A landscape with many valleys, sampled at points; each row gives a point and its height.
A ball rolls from a point to the lowest of its 2 nearest points, and stops where none of them is lower. Distance is the straight distance between rows; heights are no part of it.
labaf height 376: [115 124 139 122  70 133 128 160 120 112 147 123 104 152  69 140 108 122
 147 206  82 118  89]
dela height 389: [115 110 153 119 142 145 131  25  72 176 123 102 163 168 110 110 115 150
 126 158 140  87 112]
mufa height 819: [163  96 176 102 182 152 134  92 111 114 119  96  76 133 127 140 160 105
  88  98 147 160 130]
Zet height 394: [116 174 106 164  90 116 115  91 134  95 113 139 124 118 152 132 109 145
 156  76 169 101 139]
duni height 197: [147 114 159  84 145 132 119  44 103 133 141 120 122 149 122 126 137 165
 105  95 145 132 111]
Viru height 158: [182 133  94 177 107 136 154 156 127 114 115  89 151  87 105  97  95 108
 103 172 172 153 153]
kul height 417: [125 130 166 100 146 129  97  93 123 115 154 130  40 129 144 147 147 161
 122  59 140 125 121]
fikir height 553: [ 89  86 135 159 204 141 150 121 114 201 127 129 131 134 181 123 168  98
 107 139  80 101 145]
devi height 330: [138 109 168  65 165 132  98  41 117 111 147 134  85 145 141 133 139 174
 124  39 157 138 123]
fir height 517: [138 155 126 146  85 117 119  91 153 152 161 114  98  99 160 129 120 181
 118  33 171 106 128]
ras height 898: [ 76 102 186 103  74 123 142  88 129 136 100 129 192 157  59 160  99  83
 174 152 123 112  84]
Damif height 609: [ 89 129  95 148  96 109 115 126 147 166 150 157 114 102 143 109 101 161
 160 113 132  96 124]
vivad height 472: [113 168 130 142  85 116 114  86 142 147 151 133 134 130 136 143 101 148
 132  74 160 103  99]
Lilil height 705: [155 160  87 171 165 120 161 202 139 132 105 149 178 102 198 123 185  91
 120 114  97 140 155]
Kazoz height 453: [166  94 135 122 184 148 154 151 122 113 111 114 131 104 135 125 145 106
  80 120 150 182 152]
Dibeg height 218: [125 126 156 112  90 127 112  60 166 119 137 115 200 118  56  95  55 119
 164 167 191  84 135]
dunit height 540: [172 165 141 167  89 149 121  67 121 146 169  90  68 122 154 137 112 180
  88  68 178  88 138]
reme height 688: [132 121  88 175 190 130 162 155 120 135  92 134 180 104 186 108 157  90
 109 143 114 132 157]
zus height 327: [ 87 113 104  96 111 118  86 163 125  73 133 179  63 152 118 133 118 162
 177 155  84 116 140]
Fude height 437: [181 117 137 139 182 134 163 180 134 157 139  95 124 117 153 134 179 106
  63 116 118 169 134]
Nen height 883: [ 59  82 175 127  91 148 134  86 156 109  80 139 200 149  72 157  97  66
 191 156 142  95 131]
mun height 530: [111 108  87  79  94 117 106 111 161  99 135 151 184 136  81  85  79 177
 158 152 138 128 101]
vegef height 183: [169 101 110 152 128 149 142 166 125 102 134 107  94  87 104  88  93 127
  99 163 151 162 153]
ratu height 299: [168 143  85 117 179 127 136 111 115 131 104 149 181 128 166  90 161 165
 105 121 135 158 144]
gigo height 799: [152 146 163 133 147 132 163 140 110 140 131 102 141 137 131 168 155  72
  83 116 106 147  96]
vuvo height 574: [153  95 135  77 205 125 145 140  83 146 105 110 137 166 128 118 203 145
 107 162  80 156 119]
Vibiz height 507: [133 151  97 101  63 120 109 134 162  44 124 139 143 135  80 128  66 148
 151 137 159 128 121]
fofe height 71: [ 54  82 150  87 145 118  94 100 112 132 134 146  83 155 118 133 124 162
 176 129  90 109 106]
Vata height 632: [ 99  66 132 143 174 150 112  60 104 135 108 119 134 112 126  73  91 144
 130 148 163  99 174]
bosor height 533: [146 167 141 161  67 124 111 147 114 135 173 113  75 130 122 150 132 167
 103 148 103 121 105]
vire height 465: [124 180 170 132 111 132 106  79 133 121 149 121  52 137 144 193 162 133
 122  50 140 113 116]
Vunu height 506: [118 166 159 143  92 132  96  97 112 118 161 116  65 142 127 165 121 160
 122 104 123  94 104]
Zub height 565: [155 152  86 154  93 118 128 153 134 160 156 139 145 114 137  88 136 183
 116 146 126 131 127]
muref height 633: [152 127  62 136 111 118 143 180 146  68  85 167 125 106 126 120 107 103
 155 116 152 150 178]
Tul height 845: [139 107 151 161 147 151 167 118 116 161 126  95 142 102 130 132 107  72
  93 122 159 130 131]
Zigo height 485: [110  83 164 127 154 143 131  94  67 161 114 107 104 155 116 119 144 155
 136 197  92  89 105]
matob height 554: [169 135 133 163 131 156 107  50  91 145 155  78  90 129 143 110 100 172
  77 119 189  85 151]
rozu height 587: [172 168 109 111 102 120 107 125 118  34 124 131 116 125 118 121 107 183
 133  92 160 153 143]
gaki height 915: [ 86 135 129 114  98 117 141  96 142 129  92 142 228 151  86 141 106  89
 158 154 134 122 106]
nam height 621: [121 116  85 109 133 119 139 187 157  99 104 175 139 127 135 135 131 104
 148 137 113 149 153]
lum height 610: [110 101  97  88 132 111 143 232 172 142 124 168 143 141 130 142 146  75
 140 138  78 162 125]
Laku height 793: [135 116 157 139 160 138 168 152 139 135 108 108 188 121 126 172 134  38
  95 113 111 156 114]
latik height 635: [ 88  71 104 134 159 137 117 105 131 136 101 158 154 111 119  76 108 146
 148 169 131 117 168]
pezo height 566: [155 106 118 158 176 155 131  60  91 158 134 103 108 124 156  90 133 165
  74 134 165 109 162]
Lal height 580: [116 125 119 164 143 119 173 175 126 161 120 117 173 119 139 145 141  74
 100 168  76 131 115]
Tutel height 603: [177  88 151  71 218 135 159  96  86 174 116  76 133 167 148 137 217 147
  91 129 109 139 118]
Gidid height 318: [132 128 152 129  58 128 152 188 166 133 167 112 101 104  75 152  88  85
 121 137 129 166  80]
fufi height 514: [116  88 154 120 134 139 153 137  77 151 106 110 142 153  83 138 142 128
 144 215  74 129  97]
Ren height 562: [ 88 101 110 129 183 123 133 157 151 150 112 154 121 112 173 123 154  99
 141  97 122 133 159]
fofi height 205: [132 155 105 188 116 137 117  98 105 122 118 118 144 123 126 114 108 139
 130 177 151  93 149]
Daf height 867: [ 80  74 168 158 131 155 142 102 135 121  80 119 179 112  97 136  95  56
 156 157 148 112 156]
Mumo height 396: [156 146 106 153  93 113 159 221 166 193 171 123 144 100 158 122 163 128
 104 116  94 148 100]
vup height 460: [128 138  86 133  63 130 117 142 166  61 106 137 146 114  70 106  64 115
 172 171 165  80 156]
gufel height 418: [181 140 131 140 143 121 148 192 140 185 160 121 133 133 157 133 196 126
  76 135  88 158 105]
fegot height 594: [127 112 126 116 121 114 143 157 147 159 139 139 142 122 123 128 130 115
 109 136 104 160 105]
Saka height 644: [122 128 139 148 115 133 124 168 143 108 144 128  28 102 134 145 110 127
 130 110 132 134 147]
Momu height 209: [174 121 127 164 101 144 124 135 116 122 163  87 100  94 111  98  95 160
  78 152 174 137 140]
Tabe height 611: [108  78 119 118 124 126 160 135 152 160 110 127 185 122 101 114 100  88
 124 164 123 141 117]
pilor height 617: [150 115 138  97 112 125 123 142 142 120 154 119 113 127  88 116  99 140
 116 126 126 176  94]
tof height 201: [129 149 110 158 115 122 115  84 133 186 161 112 185 128 104  69  86 155
 138 181 159  67 155]
vesa height 433: [111 102 127 102 106 126 114  84 140 139 134 121 169 121  75  93  73 144
 147 154 158 121 109]
sozi height 542: [148 105 128  78 158 124 147 149  84 131 103 114 140 161 102 121 161 154
 137 205  67 163  99]
Dizek height 270: [ 99 140 128  78  67 104 120 190 166 108 129 160 106 154 102 179 117  94
 167 102  98 152  96]
neb height 263: [122 164 149 144 113 134 106  42  72 129 134 105 156 168 106 121 104 156
 133 164 148  75 120]
Nomar height 619: [159 140 122  82 142 120  91 139 136  44 120 139  79 132 137 136 119 162
 130  63 153 168 165]
guz height 335: [137 165 124 121  96 102 140 161 177 177 151 137 148 119 158 155 157 120
 123  54 126 150  94]
Zab height 602: [129 139 131  66 170 124  84 119 130  86 111 158 108 156 146 143 156 145
 146  73 137 149 137]
nuzam height 402: [133 153 117 117  79 132 118 109 166  97 131 124 190 117  53  97  76 128
 178 197 164  69 150]
Gid height 747: [124 141  94 110 168 103 123 216 161 122  99 162 136 127 191 150 176  62
 166  70 118 134 165]
samoz height 223: [ 61  82 130  78 120 128  86 116 122  81 112 175  94 163  97 130 102 149
 191 150  86 109 141]
tupoz height 298: [123 173 115 175  91 126 100 106 122 101 139 116 101 108 121 118  85 147
 153 133 165  79 151]
gani height 570: [104  87 145 150 173 138 166 144 106 190 132 117 148 130 140 130 156  92
  85 181  72 119 110]
tesop height 476: [100 110 166  49 138 118  93 100 130  76 116 157  99 159 108 148 108 135
 170  61 132 151 122]
bimen height 549: [147 167 110 162  75 120 117 149 125 149 163 115 123 121 105 118 108 158
 112 180 129 112 108]
feson height 52: [167 165 134 119 128 126 113  84 111 129 136 115 122 145 152 147 156 177
  98  78 143 140 118]
gugib height 655: [135 162 141 159 117 146 129 159 121  89 124 119  66 128 138 175 149 107
 124 129 108 134 129]
fes height 781: [110 105 164  89 171 122 137 158 138 126  94 128 161 145 129 171 160  54
 135 109  97 165 127]
zudo height 94: [127 155 140 162 123 130 114  76  88 161 149  96 146 142 101  94 105 147
 131 208 137  60 154]
vak height 589: [ 91 191 104 132 131 108 104 109 124 109 115 173 132 152 177 151 158 153
 172 100 110 113 132]
loz height 447: [ 96 119 145 151 145 147 127  70  89 166 115 114 138 145 139 122 135 127
 120 160 121  90 122]
demiv height 395: [134 154  70 118 162 123 118  78 111 158 127 167 189 146 179  90 167 191
 134 122 134 127 133]
rok height 830: [159  98 197 147 156 163 145  86  90  95 109  94  90 120 110 145 118  81
  92 130 152 148 134]
zirap height 370: [167 165 137 152  73 115 159 174 162 207 175 107 143 117 163 161 160 131
  80  76 119 137  94]
giz height 301: [100 144 125  83  97  90 127 175 179 152 146 148 125 141 131 168 135 101
 150  63 116 156  92]
fifu height 809: [172 144 184  99 149 144 146 114  99 125 137  91  91 157 128 179 179 116
  94 113 119 150 102]
Vev height 640: [110 189 131 160 131 123 111 131 107  89 106 148  99 146 165 176 164 129
 149 131 107 103 142]
kemob height 505: [ 98 144 109 108 158 116  98  84 123 131 119 170 149 143 160 118 153 183
 153  94 125 116 121]
defod height 216: [125 139 130  63  99 110  92 167 155  91 154 162  87 156 110 156 118 143
 152  89 110 164 111]
vipi height 290: [131 147 154 161  56 134 138 157 147 147 167  84  98  94  85 139  75  87
 121 156 147 123 108]
gur height 590: [116 133 119 142 155 122 164 207 159 168 141 131 161 112 164 147 158  72
 114 112  85 133 111]
Duv height 231: [178 160 103 134 136 131 137 134 120  96 106 131 144 121 138 126 158 151
 105 117 138 164 145]
kot height 593: [134 107 128 150 192 154 130  75  96 112  92 123 133 114 147  99 126 146
 112 139 159 124 167]
tekis height 385: [ 80 135 129 103 103 116  92 138 103 102 156 146  62 161 110 127 128 175
 166 167  69  98  84]
Lotid height 321: [117 119 165  43 130 114 104 123 123 114 138 134 100 166 106 153 140 148
 157 100 101 153  87]
Vezas height 484: [ 98 141 122 184 138 125 137 120 119 180 137 133 126 127 169 138 154 109
 117 151 114  91 128]
Sovef height 630: [112 152 113 138 112 118 117 150 144 136 145 144  84 116 158 134 130 146
 133  90 120 126 132]
gokeg height 854: [ 91  76 162 159 164 144 162 102 130 145  93 111 185 102 138 134 113  50
 115 111 142 126 140]
baget height 187: [186 162 111 168 130 151 162 132 105  93  95 107 177 108 133 125 125 104
  86 148 159 161 142]
gub height 551: [162 159 110 125  67 113 109 121 147  73 130 116 138 107 101 111  71 162
 135  88 178 135 137]
fige height 520: [ 97 122 110 161 174 126 145 142 141 189 140 153 125 108 204 121 181 107
 124 100 106  95 139]
did height 839: [157 124 167 152 121 153 155 135 125 113 122 105 100 109 126 148 104  88
  97 106 172 156 128]
Kuran height 595: [ 93  86  88  87 144 122 108 118 139 116 117 171 157 141 111  76 111 172
 159 154 114 142 131]
navi height 167: [153 200 125 150 115 121 136 109 124 124 114 131 150 134 164 171 156 129
 118  68 148 134 124]
vumin height 766: [116 144 129  95 149 108 126 184 155 103 105 153 136 148 147 175 160  64
 148  83 108 156 138]
nuruz height 416: [117 148 141 136 108 129 114 129  88 111 133 124  98 149  98 134 137 154
 141 199  81 115 105]
musev height 344: [115 108 148 124  76 127 148 183 146 129 131 122 127 133  74 152 114  74
 132 186  91 150  90]
tatu height 601: [118  79 126 119 171 126 153 224 157 150 130 132 137 114 139 137 152  77
 117 152  66 166 122]
gigog height 667: [143 136  59 170 147 116 153 145 123 104  77 152 185 104 156  83 140 115
 140 146 137 127 172]
faruz height 541: [ 95  91 128 101 178 123 106 125 140 133 124 156  95 125 152 105 143 146
 146 103 115 143 145]
tibof height 210: [ 78 121 141 121 119 122  92  78 112 119 154 140  98 138 122 109 110 168
 156 125 114  89 115]
dop height 471: [156  68 144  98 179 141 129 123 133 120 128 117  87  92 121  90 114 128
  85 114 153 183 149]
bop height 724: [143 176  86 140 154 117 117 205 137 112 109 161 132 134 206 140 199 105
 151 112 110 139 170]
guvi height 647: [138 138  52 160 112 123 139 144 143  78  83 140 159  97 126  81 101 129
 155 128 171 109 177]
ziso height 586: [126 149  81 166  81 109 109 139 131 162 160 146 119 106 162  80 133 206
 150 132 122  80 122]
Pimid height 249: [169 145 168 159  77 144 125 135 120 120 173  72  98 110  76 116  77 125
 104 174 161 122 115]
gibem height 496: [118  65 120 108 157 129 120 138 150 148 140 130  82  88 132  84  98 138
 125 108 150 145 152]

Where does a ball stop that starts at each point below?
Vata -> zudo
faruz -> defod
Tutel -> zudo
Sovef -> feson
labaf -> Viru

Call two points neighbours if one is among the 2 nearest of the other. Go from one point of each pair to the other, from neighbour to neighbour, staying as low as possible. Name the highest point that can't be avoided.
defod, Dibeg -> Nomar
feson, Viru -> Duv
Viru, fofe -> nuruz
zudo, defod -> Ren
